A landscape with many valleys, sampled at points; each row gives a point and its height.
A ball rolls from a point to the lowest of its 2 nearest points, and stops where none of them is lower. Distance is the straight distance between rows; heights are no part of it.
Dimob h=744: [ -3,   2,   7,   9,  -9,  -5,  23,  19,  17,  14,  -1,  21,  -3,  27,  29,
  24,   4,  -9,   2, -21,   2,  -1, -22]
Duso h=297: [ -6,   8,  23,   7,  -2,  13,  12, -16,  32,  21,  -2,  29,  14, -15,  25,
  64, -16, -14, -17,   2,  -9,   7,  14]
gazaf h=832: [ 43,  -2,  40,   8, -10,  -9,  -1,  33,   2,  15, -16,  -5, -24, -15,  21,
   6,  -7,  -2,   6, -27,  19, -17, -24]
rupur h=224: [-27,   6,   1, -20,  -2,  26, -13,   0,  15,   5,   6,   6,  17,  32,  -8,
   0,  23,   9,  38,   3,  -5,   2,  43]
tusu h=398: [-27,  10,  19,  11,  -8,  42,   1,  15,  37,   3, -25,  -8,  -3, -16,   3,
  11,  17,  -4,  13,  -5, -22,   3,  44]
nemam h=414: [ 12,   5,  12, -14,  22,  19, -33, -14,  -1,   8,  -7, -15,  -6,  24, -33,
 -51,   5,  25,  15,  25,   1, -25,  -2]
Ruke h=399: [-10,  17,  19,  -1,  -1,  11,   9, -35,  13,  14,   8,   9,  18, -19,  -6,
  53, -10,  -4, -24,  18, -10,  17,  37]
Diz h=181: [-30,  13, -11,  12, -14,  18,  -6,  15,  17, -33, -10, -16,  -2, -18,  11,
 -16,  24,  19, -10,  -2, -18,  24,  38]
nanav h=304: [-29,  22, -15,  28,  -8,   7,  31,   4,  14,  -7,  13, -17,  -6,  23,  -2,
  -2,  43,  23, -28,   6,  11,  36,   1]
zifib h=314: [-23, -12, -18, -15,  -8,   0,  10,  43,  -8, -19, -33,   4,  -6,   9,  15,
 -31,   3,  -2,  25, -21,  -4,  -5,   7]
pomu h=708: [-13,   7,  -8,  15,   1,  11,  36,  25,  16,  10,  -7,  -8,   0,  20,  23,
  15,  15, -23, -18, -12, -13,  10, -26]
tas h=651: [ 15,  -7, -22,  18,  -7, -45,  -3, -12, -24,  19,  27, -12,   4,  32,  -7,
  18,   5,  -4,   5,  -5,  37,   1, -57]
guzif h=64: [-42,   8, -35,  -3, -12,  12,   8,  23,   8, -32,  -8,  -8,   6,  -7,  11,
  -9,  16,  -3,  -6,  -9, -25,  30,  19]
gotan h=326: [-25,   9,  15,  -2,  -5,  24,  -3,  -6,  25,  -1,  -3,   7,   9,   3,  -7,
  14,  13,   9,   9,   7, -13,  12,  41]
Pom h=479: [ 15, -23,   4,  -8,  19,   5,  14,  -7, -27,   9, -12,  -6,  -1,   4,  -1,
  -8, -16, -52, -12,   1, -37, -24, -43]
Nif h=22: [ 16,   3,  39,   4,   9,  17, -14,  14,  18,   8, -16,   0, -24,   6,  -8,
 -33,   5,  23,  14,  -1,   2, -25,  10]
bok h=776: [ 13,  -1,  27,  17, -21,  -6,   7,  17,  20,  22,   0,  27, -10,  18,  29,
  31,  -5,   9,  16, -24,  19, -12,  -3]
dibom h=309: [ -2,  22,  21,  16,   8,  38,   5, -16,  17,   1, -13, -27, -11,   5, -19,
 -40,  18,  26,  -5,  18, -10,   7,  29]
Peg h=504: [  4,  21,   9, -14,  25,  24, -15, -30,  -7,  13,   6, -22,   7,  22, -34,
 -32,   9,  18,   1,  34,  -4,  -5,  15]
bav h=54: [-15,  -8,  -8, -36,   8,   9, -30,   4,   2,  -6,   2,   9,  20,   9, -16,
  -8,   5,  -3,  29,   4, -18, -14,  29]
dugud h=206: [ 14, -12,  19, -12,   2,  -1, -27,  27,  -3, -11, -20,  -3, -22, -19, -12,
 -38,  -5,   7,  17,  -9,  -1, -22,   8]
gupa h=808: [ 37,   3,  43,  29, -12,  -5,   1,  14,  10,  20,  -3,   6, -29,   8,  18,
   4,   2,  20,  11, -24,  31, -17, -11]
mon h=549: [  6, -15,  -9, -22,   2, -17, -36,   2, -20, -32,  -6,  -4,  -7, -54, -20,
 -28, -18,   1,  -6,   8,  -8,  -6,   8]
zomuf h=851: [ 43, -14,  25,  -8,  -6,  -8,  -1,  23, -15,   2, -15,  -3, -21, -32,  13,
  -1, -25, -20,   9, -29,  23,  -9, -30]
nizen h=286: [ 19,  -3, -10,  15, -15, -25, -17, -17, -14,   0,  24,   3,   5,  18,   1,
   7,   2,  17,  16,   0,  29,  -8,  -4]
luvuz h=148: [ -2,   1,  -5,   0,  -1,   1,   8,  -6,  13,  -2,  11,  25,  12, -25,  26,
  45, -30, -18, -26,   1, -21,  10, -10]
sukil h=310: [ 13, -13,   7, -10,   9,  -6, -43,   5, -13,  -7, -11,  -7, -15,   3, -29,
 -53,  -2,  17,  33,   7,   9, -23,  -4]
mip h=625: [ 18,   5,  -4,  17,   0, -33,  11, -18, -16,  34,  24,  -6,   3,  62,  -9,
  16,  21,   6,   9,  -2,  40, -12, -31]
feba h=376: [ 15,   9,  26,  32,  -8,   5, -15,  -2,  32, -10,  -1,  20,  -9, -44,  24,
  17, -11,  40, -17,   5,  20,  10,  42]
zegi h=624: [-21,  16,  -8,   1,   1,   4,  20, -14,  -4,  10,  10, -25,   0,  38, -25,
  -6,  38,  -3, -13,   8, -11,  11, -12]
sotab h=331: [-35,  -4, -64,   6,  28,  19,  45,  25, -24, -36,  -4, -12,  10, -14,  18,
  -6, -12, -32, -25,   4, -20,  25, -22]
fas h=460: [ 42, -24,  28,  23, -23,   0, -22,   7,  16,   1,  12,  13, -20, -15,   3,
  -1, -19,  17,  32, -14,  49, -18,  10]
Fop h=525: [  2, -19, -17,  -8,  17, -15,  19,   4, -40,   0, -15, -10,  -1,   9,   3,
 -17, -13, -42,  -3,   3, -19,  -7, -58]
rab h=452: [ 33, -10,  35,  23, -11,  -2, -20,   7,  27,   1,   3,  19, -21, -35,  12,
   7, -13,  27,   8,  -7,  30,  -9,  26]
Ris h=380: [-10, -24, -15, -23,  -3, -12,   1,  29, -22,  -7, -30,  12,  -5,  17,   5,
 -28, -10, -11,  47, -17,   5, -18,  -8]
Bezuf h=505: [  7, -17, -16, -29,   1, -19, -40,  -9, -12, -21,  14,  14,  13, -43, -13,
   0, -21,  -2,   3,  12,  -4,  -6,  21]
gimi h=214: [-32, -11, -19, -28,  -5,  10,  -8,  22,  -1, -22, -19,   5,  14,  11,  -7,
 -27,  11, -10,  25,  -7, -26,   0,  23]
Samad h=390: [-26,  24, -16,  32,  -6,  -5,  42,   6,  17,  12,  29,  -1,   4,  26,   3,
  27,  31,  17, -40,   2,  25,  38, -21]
tepi h=565: [  5,  -7, -18,  -2,   3, -33,   9,  -9, -27,   2,   5,  -4,   2,   6,   0,
   1,  -7, -24, -16,   3,  -8,   3, -58]
vimop h=217: [  3,  -5,   1, -34,  13,  -1, -26, -11,  -2,  15,  14,  14,  21,  15,  -7,
   8,  -1, -10,  25,   3,  -7, -26,  20]
saze h=411: [-23, -15, -44,  -4,  20,  21,  28,  11, -26, -25, -16, -13,   7, -13,  14,
 -11, -18, -38, -22,   4, -34,  10, -14]
bobev h=386: [ 18, -21,   2,   5, -22, -13, -30,   6,  -2,  -8,  12,  15,   0,  -4,  -1,
  -2, -14,  12,  31, -10,  31, -16,   9]
mebak h=426: [ 19, -22,  15, -27,  17,  -4,  -1, -10, -18,  20,  -4,   8,   6,  10,  -7,
   0, -20, -42,   8,   4, -28, -34, -38]
dip h=348: [ 11, -10,  13, -22,   3,  -6,  -4,  -3,  -3,  14,  -4,  14,   5,  10,  -7,
   5,  -5, -16,  10,  -5, -18, -21, -11]
sop h=459: [-16,  24, -21,  18,   0, -19,  41, -13,   9,  18,  39,   5,  14,  22,   0,
  44,  15,   6, -48,   7,  19,  33, -31]
zol h=285: [-13,  17,  10,  24,  -6,  17,  -6,  -1,  27, -22,  -3,   0,  -3, -35,  17,
   6,   7,  29, -21,   4,  -3,  20,  43]
Ref h=201: [-31,  11, -49,   6,   2,  13,  28,  32,   7, -28,  -7, -12,  11, -11,  25,
   1,   0, -17, -22,  -8, -21,  31,  -5]
Nir h=219: [ 24,  11,  41,  20,  10,  18,   1,  -8,  27,  21, -12,   8, -13,  10,  -4,
 -23,  -2,  34,   6,  15,  19,  -7,  28]
Mut h=537: [ -8, -14, -23, -26,   1, -24, -14,   6, -31, -27, -18,  -4,   0, -35, -11,
 -27, -18,  -7,   1,  -1,  -8,  -2,  -7]
Nazez h=480: [  2,  17,  19,  -1,   2,  -3,  15, -33,   1,  22,  16,   6,  13,  17,  -5,
  40,   0,   3, -19,  10,   3,  10,  15]
Der h=666: [-17,   6,  -7,  -1,  -2,   4,  16,   7,   2,  -3, -11, -19,  -5,  20,  -6,
 -14,  24, -14, -10,  -9, -23,  -1, -18]
genaf h=442: [  5, -10, -18, -29,   4, -16, -33, -25,  -2,  -4,  28,  21,  30, -38,   2,
  34, -21,  -5, -10,  13, -14,  -4,  32]
Mak h=487: [ -9, -18, -28, -24,  16,  -1,  14,  12, -34, -23, -29, -14,   2, -33,   6,
 -29, -18, -26,  -6,   0, -27,  -9, -14]
bev h=868: [ 26, -16,   2,   4, -24, -16, -11,  18, -22, -17,  -9,  -4, -18, -27,   6,
  -8, -27,  -6,  20, -36,  50,   6, -26]
sivek h=429: [-12, -22, -29, -15,   3, -29,  11,  19, -36,  -7, -24,   2,  -4,  13,   4,
 -26, -12, -15,  32, -13,   9,  -3, -34]
buki h=278: [ 19,  -1,  -2,  -8,  -5, -21,  -7, -28,   4,   3,  29,  26,  16, -36,  16,
  51, -36,  -7, -22,   2,  -1,   6,  -9]
sef h=363: [ 13,  -1,   5, -14,  -1, -14, -17, -34,   2,  -4,  20,  14,  12, -51,  -3,
  35, -24,   3, -37,  14, -13,   2,  11]
ludek h=200: [-22,  24,  -2,  23,  -5,  26,  16,  -8,  12, -10,  -2, -34, -12,  13, -10,
 -27,  39,  21, -11,  11, -12,  30,  21]
poped h=571: [ -4,  29,  10,   1,  16,  16,  11, -35, -12,  16,   8, -32,   2,  39, -38,
 -16,  20,   6, -10,  25,  -6,   4,   3]
nibu h=564: [ 11,  14,  -5,   7,  -3, -24,  15, -22,  -5,  24,  30,   8,  10,  41,   4,
  36,  13,   5,  -8,   2,  22,   4, -12]
Lefar h=395: [-22,  15,  25,   9,   5,  54,  -1,  -3,  27,  10, -17, -25, -13, -17, -24,
 -13,  16,   6,   2,  10, -22,   0,  45]
furo h=614: [ 10,   3, -26,   3,   6, -45,   0, -27, -26,  15,  30,  -8,  12,  19,  -7,
  23,   8,  -7, -18,   6,  14,   5, -51]
seb h=134: [ 25,   3,  12,  19,  -2,  -5, -12, -18,   9,   5,  11,  13,   0,   9,  -3,
  -7,  -2,  35,  10,  10,  24,  -4,  22]

For each start below, name the point where the ball stops.
Bezuf -> luvuz
Mut -> guzif
mip -> luvuz
furo -> bav
Dimob -> Nif
sivek -> bav
rab -> guzif
Peg -> Nif

Call two points neighbours if one is among the 2 nearest of the other. Go from one point of each pair to the other, from neighbour to neighbour, staying as low as possible. Name the highest point that can't be avoided.
ludek, luvuz -> nibu
Nif, luvuz -> mon
ludek, bav -> tusu
seb, guzif -> fas
Nif, seb -> Nir
